Each row is a point on a landscape with many peaks, with its height.
From any point a climber steps to the highest of the 2 points nearest to it. It stops when none of these is higher. Distance is the straight distance between rows; heights are no part of it.
q276 h=299: [ 92  82 124 171 109 139 125  97 178  99 103 121 134 140 152 168 100 183
  96 185  77 132  86 124]
q731 h=587: [116 139 119  80 176 129 116 132  73 171 160 119 103 137  72  81 184 154
 129  86 173 139 146 155]
q480 h=196: [117 145  78  98 156 104 158 124 183 111 153 107 196 127 156 132 117 149
 116  75 109 140 167 145]
q130 h=408: [132 139 172 140 138 139  89 161  53 115 114 154  73 142  85 116 149  64
 157 136 161 135 148 147]
q46 h=88: [123 115 159 127 135 142  67 171 154 138 130 142  98 160 101  95 151 145
 157 190 159 142 143 143]
q281 h=26: [159 105 140  94 132 138 129 123  51 119 144  89 111 160  62 126 162 158
 104  89  89 119  84 122]
q279 h=331: [141 119 128 102 128 135 121 120 131 101 132 108 152 153 106 141 141 164
 119 113  74 126 115 139]
q989 h=542: [137 118 150 102  99 143 114 163 126 134 119 180 146 153 144 145 137 140
 109 151 110  86  83 165]
q359 h=133: [102 117 164 131 148 126 107 179 169 119 140 151  97 141 117 117 120 163
 112 212 183 154 102 117]
q537 h=188: [105  71 120 132 127 130 128 163 171 126 152 135  98 161 135 125 110 190
  98 181 157 147  82 100]
q990 h=174: [114 110  51 110 143 119 120 146 206 135 165 120 176 155 170 100 128 129
 136  87 134 163 169 144]
q602 h=464: [ 77 164 134 175 155 117 122  86  90 132 127 163  93 120 135 151 118 131
 106 130 178 142 172 128]
q261 h=634: [181 117 162  71  92 139 136 184 155 112 127 161 143 140 142 119 133 127
 108 158  99  88  50 119]
q816 h=80: [103 151 123 149 141 119 124 125 226 118 136 145 140  89 171 111 116 108
 155 165 153 145 200 133]
q263 h=586: [150 118 114 133  84 151 134 118 152 148 114 115 160 127 163 123 127 112
 159 126 100  97 134 124]
q120 h=508: [151 125 128 110 124 136  99 174 103 109 140 133 148 179 103 113 152  70
 160  80 114 132 189 180]
q688 h=248: [132 125 128 165  84 136 156 100 123 167  95 123 117  74 186 159  90 132
 114 149 127 100  65  81]
q958 h=153: [169 118 147 112 113 110 164 164 150 103 132  98 122  94 107 110 108 124
 132 147 117 130  61  56]
q184 h=294: [ 81 132  69 140 188 121 114  89 111 157 149  76 126 130 103 118 137 177
 133  92 140 169 170 136]
q746 h=245: [ 83  77 128 163 109 137 114 128 166 139 120 163 121 150 162 157 103 195
 102 187 139 113  89 115]
q872 h=545: [124 110 111 106 124 137 129 115  82 171 140 139 129 159 126 132 150 178
  95  96 116  95  96 154]
q765 h=392: [153 116 128 137  96 129 158 155 151 145 149 183 117 113 190 120 106  61
 125 120 175 115 130 108]
q606 h=346: [ 85  78  98 179 112 131 116 110 181  79 111 116 145 174 146 160  92 153
 108 142  73 173 130 122]
q692 h=106: [143 175 191  91 123 130 123 174 116  91 109 168 127 145 116 136 139  68
 137 136 125 110 140 178]
q497 h=45: [153 128 180  90 122 147 126 109  70  98 123 115 118 137  79 161 152 166
  96 130  63 110  55 128]
q390 h=366: [ 89 169 115 120 167 138 113 105 122 145 135 148 136 139 125 121 144 143
 129 108 142 137 202 190]
q53 h=345: [121 178 161 121 122 142 133  94 155 127  90 134 152  81 139 143 120 142
 133 149  84 104 147 165]
q693 h=194: [141 146 116 105 148 129 142  85 171 156 146  93 157  83 126 103 135 183
 138 147 111 115 137 102]
q8 h=372: [ 93 106 120 144 120 132  95 104  99 126 106 121 140 168 114 140 141 157
 122 125  86 115 149 171]
q712 h=278: [109  91 112 165 102 141  95 152 181  86  92 123 150 170 146 122 109 102
 151 165  92 146 163 156]
q823 h=463: [145 131 149 110 131 141  97 152  55 139 126 155 108 166  91 103 172  80
 151  96 144 114 167 180]
q668 h=123: [137 204 196  83 124 124 137 150 114 107 102 161 137  84 118 143 134 110
 110 155 127 107 102 156]
q434 h=413: [ 95 162 133 118 152 116 111 146 150 109 139 169 142 167 133 135 123 103
 122 124 153 137 192 189]
q330 h=307: [ 99  74  97 155 121 117 119 158 151  95 128 115 141 182 120 130 102 127
 130 125 112 166 142 141]
q423 h=417: [ 85 127 113 112 153 120 123 106 127 128 129 151 158 167 120 161 141 184
  74 102  93 115 140 196]
q67 h=305: [ 98 158 163 141 156 137  91 123 141  88 107 103 121 130  82 129 136 132
 166 166 113 156 188 168]
q583 h=239: [145 166 110 135 100  98 176 105 128 109 117 106 178  98 156 155 101  65
 130  73 108 109 164 134]
q413 h=259: [131 152 104 169 124 124 160  81 103 139 115 128 139 108 171 148  99  69
 135  61 134 123 196 135]
q482 h=48: [141  68 119 166  83 132 115 164 113 112 115 117 109 167 128 131 110 104
 142 151 134 134  87  95]
q17 h=461: [126 156 123  93 158 120 112 167 154  99 136 120 160 150 108 107 144  94
 159 107 126 154 198 168]
q23 h=351: [102 148 174 170 135 135  74 125  84  99  86 121  92 143  78 126 141  84
 170 162 115 147 168 159]
q125 h=308: [116 137 135 168 131 128 129 113  57 111 121 197  99 152 136 163 109  43
 112  93 154 126 146 136]
q446 h=457: [123 175 155  77 163 124 130 137  96 159 142 152 124 124  97 115 175 177
 119 109 150 107 133 173]
q131 h=343: [147 142 133 134 114 139 147 129  91 137 136 213 107 128 185 159 114  46
 103 108 176 108 110 129]
q373 h=355: [116  69 105 164  65 107 183 131 179  85 109 113 144 135 174 154  71 116
 106 127 100 152  79  94]
q62 h=177: [149 180 157  92 122 123 160 130  70 159 112 139 110  68 130 154 124 123
 103 105 143 102  64 119]
q317 h=414: [113  36  89 164  88 125 150 121 165  97 127 115 122 161 158 151 102 164
  89 122  95 139  73  82]
q424 h=246: [151 160 132 134 137 135 120 111 165 139 126  86 129  91 129  88 145 113
 175 162 144 142 183 110]
q214 h=219: [135 149 108 115 115  95 190 140 165  89 129 116 177 118 147 151  92 117
 109  92 107 129 126 135]
q847 h=330: [105 142 144 150 157  98 133 133  55  91 119  92  96 153  57 151 111 115
 130 101 131 167 152 138]
q975 h=59: [152 135 168 119 125 171  83 144  89 189 130 169  71 119 129  89 179 108
 169 157 171 102 119 131]
q416 h=258: [108 119  86 134 162 119 112 128 109 134 149  82 119 150  98  95 142 112
 163  99 150 175 171 120]
q854 h=325: [157 114  97  84 141 140 129 139  85 135 157  84 154 152 100 110 171 130
 149  49 119 123 142 135]
q347 h=363: [151 138  98 105 124 116 156 130 110 164 151 116 163 125 142 120 144 125
 126  73 135 105 136 123]
q582 h=412: [130 155 113  95 132 113 184 137 108 128 154 148 143 125 151 156 105 113
  90  68 172 117 127 132]
q549 h=300: [119 194 136  94 165 110 160 104 103 125 142  94 130  74  88 132 132 166
 116  99 149 139 148 121]
q984 h=371: [ 91 177 139  98 171 104 156 128 112 131 154 145 113 109 113 133 133 178
  88 116 181 134 138 147]
q810 h=456: [124  93  98 107 143 123 106 163  87 156 154 161 119 185  98 113 146 153
 113 107 153 122 122 151]
q94 h=87: [161 171 184 100 136 148 102 163 114 136 124 186 101 106 137 113 156  80
 155 152 164 100 132 140]
q218 h=402: [113  74 102 148 138 125 123  97 107 136 140  87 111 157 105 138 141 188
 114 115 118 151 109  91]
q489 h=378: [ 88 178 170 194 158 129 115  63  76 116  84 151  74  88 114 162 118 103
 127 159 153 155 155 137]
q507 h=304: [126 102  96 179  80 102 188 114 162 132 107 107 139  89 181 148  65 129
  96 140 126 125  85  67]
q490 h=406: [117 145 145 137 130 139 120 106 153 164 101 160 136 100 163 124 133 150
 125 166 134  96 143 152]
q730 h=86: [142  71  97 179  87 109 153 121 112 105 129  58 108 126 119 141  98 122
 141 109 127 157  98  53]
q128 h=66: [140  73  94 196  76 124 137 136 123 133 117  97 101 131 155 128  95  70
 161 124 147 149 130  78]
q470 h=382: [134  59  90  98 141 153  84 133 101 167 161 117 120 183  99  87 175 160
 132  99 118 131 108 135]
q151 h=98: [114 116 175 141 118 160  92 134 133 120  92 130  80 114 107 128 137 180
 137 215 107 125  62 106]
q844 h=268: [124 158 168 172 107 137 115 112 109 110  96 160  91  98 142 160 106  52
 150 169 135 136 136 120]
q846 h=56: [138 115 149 115 145 129 108 178  95 125 149 128  90 158  81  98 149 130
 147 158 180 156 119 114]
q176 h=679: [113  89 113 113 103 151 131 121 131 174 127 167 142 153 166 144 137 189
  86 135 117  75  74 149]
q301 h=313: [119  32  61 124 148 165  78 106 143 164 164 108 123 193 126 106 153 181
 125 129 109 148  96 121]
q665 h=140: [137 147 166 115 137 142 107 116 171 157  96 128 114  82 122 116 133 179
 146 210 117 105  86 111]
q815 h=236: [144 135  96  89 169 100 169 153 165 149 175 102 144  87 126  97 119 181
 117 128 165 137 103  75]
q312 h=145: [123 122  82 109 162 116 126 145 191 160 172 138 142 126 160  83 134 113
 149 125 190 157 188 127]
q637 h=191: [161 167 151 108 140 136 118 106 171 172 129 111 139  64 125  69 150 149
 166 181 113  99 133 110]
q253 h=293: [150 125  96 113 152 117 112 152  95  99 136  56 138 150  86 108 139 104
 150  53 112 171 154 125]
q220 h=27: [146 124 132 116 135 153  98 152 147 193 141 158  94 120 148  81 166 133
 160 169 205 107 123 116]
q10 h=244: [143 185 137 105 164 108 157 105 161 113 146  60 155  65 101 113 132 159
 141 125 110 142 152 104]
q707 h=208: [132 157 135 121 106 130 157 102 114 145 100 149 136  91 168 167 107 145
 102 117 117  90  90 129]
q999 h=250: [119  47  88 139 127 152  84 142 191 141 148 121 124 173 135  96 145 166
 152 170 124 149 115 117]
q77 h=498: [148 118 145  79 116 110 154 149 186  95 147 146 165 119 129 126 117 168
  77 143  91 105  56 110]
q678 h=28: [159  80 147 117 113 116 112 187 119  96 133 106  95 163  83 119 128 121
 143 149 144 151  73  86]
q740 h=462: [105 140 103 105 145 111 151 131 101 133 141 165 155 154 133 156 134 144
  81  58 137 110 147 181]
q884 h=102: [144 208 183  85 123 119 150 130 147 128  91 147 150  52 128 148 104 120
 105 172  80  86  73 133]
q963 h=497: [120  62  98 161 103 136 147  91 102 134 115  97 123 150 146 163 110 186
  86 108  87 124  76 100]
q542 h=416: [182 114 121  87 100 106 190 135 147  97 159 118 171 129 141 141 111 146
  89  97  69 111  62  96]
q481 h=370: [105 122 120 175 143 103 108 125  17 123 127 125  92 157  60 135 121  89
 125  67 152 151 164 127]
q73 h=67: [132 100 163 125 120 141 107 120 103 117 116 121  98 139  97 158 141 190
 104 168  92 132  47 105]
q737 h=161: [183 164 145 106 103 117 149 128 160  94 113  81 178  75 132 105 119  92
 159 131  66 102 141 110]
q773 h=303: [112 167 123 121 176 132 113 107 150 158 142 111 124  94 123  95 163 139
 155 129 172 138 195 138]
q425 h=415: [126  98 100 169 143 135  86 128  45 141 133 156 107 178  93 116 143  64
 139  78 139 129 188 161]
q698 h=282: [115 137 122 195 105 117 146  98 107  97 107 155 123 143 161 168  95  40
 129  95 132 140 171 134]
q550 h=243: [123  77 102 146 110 135  87 160 226 126 135 113 147 145 149  81 132 114
 164 174 109 155 157 132]
q930 h=453: [145 113 104 159  72 122 172 115 177 143 123 166 152  95 215 128  87  53
 134 120 133 101 130 103]
q192 h=510: [173 137 119 137  74 147 143 103 138 157 114 166 151 103 200 133 118  55
 149 109 116  78 149 136]
q175 h=309: [114 176 160 115 146 139 105 102 131  97  97 106 154 125 107 137 145 143
 145 133  65 128 166 180]
q833 h=367: [ 74 130  95 179 170 113 125  56  86 172 139 112  94 104 130 130 131 165
 124 110 176 147 178 120]
q971 h=116: [158 102 142 146  94 105 159 131 128  73 128  56 112 108  94 141  94 125
 131 141  99 162  60  35]
q219 h=142: [178 203 180  91 120 121 147 149 122  92 101 116 159  82 111 127 134  80
 148 136 101 107 126 140]
q346 h=491: [135 134 122 146  95 170 106  82 127 203 102 146 145 113 169 125 151 126
 151 139 108  75 149 152]
q647 h=311: [139  95  98  98 151 113 137 139 147 122 167  87 123 133 104 114 141 177
 121 122 134 147  85  73]
q36 h=314: [123 198 197 155 155 142 125  82  77 108  89 177  78  77 133 173 120  44
 125 135 154 150 127 124]
q484 h=110: [124 151 117 125 152 127 140 128 205 169 162 158 139  85 172  99 119 129
 133 158 187 121 178 116]
q686 h=192: [140 148 137 128 121 113 165 132 132  98 126  97 148 100 122 139  98 114
 130 127 129 135 110 100]

Call two points neighbours if one is among the 2 nearest of the other. Go from one point of each pair to the other, from neighbour to neighbour, staying as high as possible. Name the lowest point that can't be avoided.
q176, q963 | q693
q176, q606 | q550
q731, q261 | q810
q120, q263 | q67
q176, q261 | q989
q602, q740 | q416
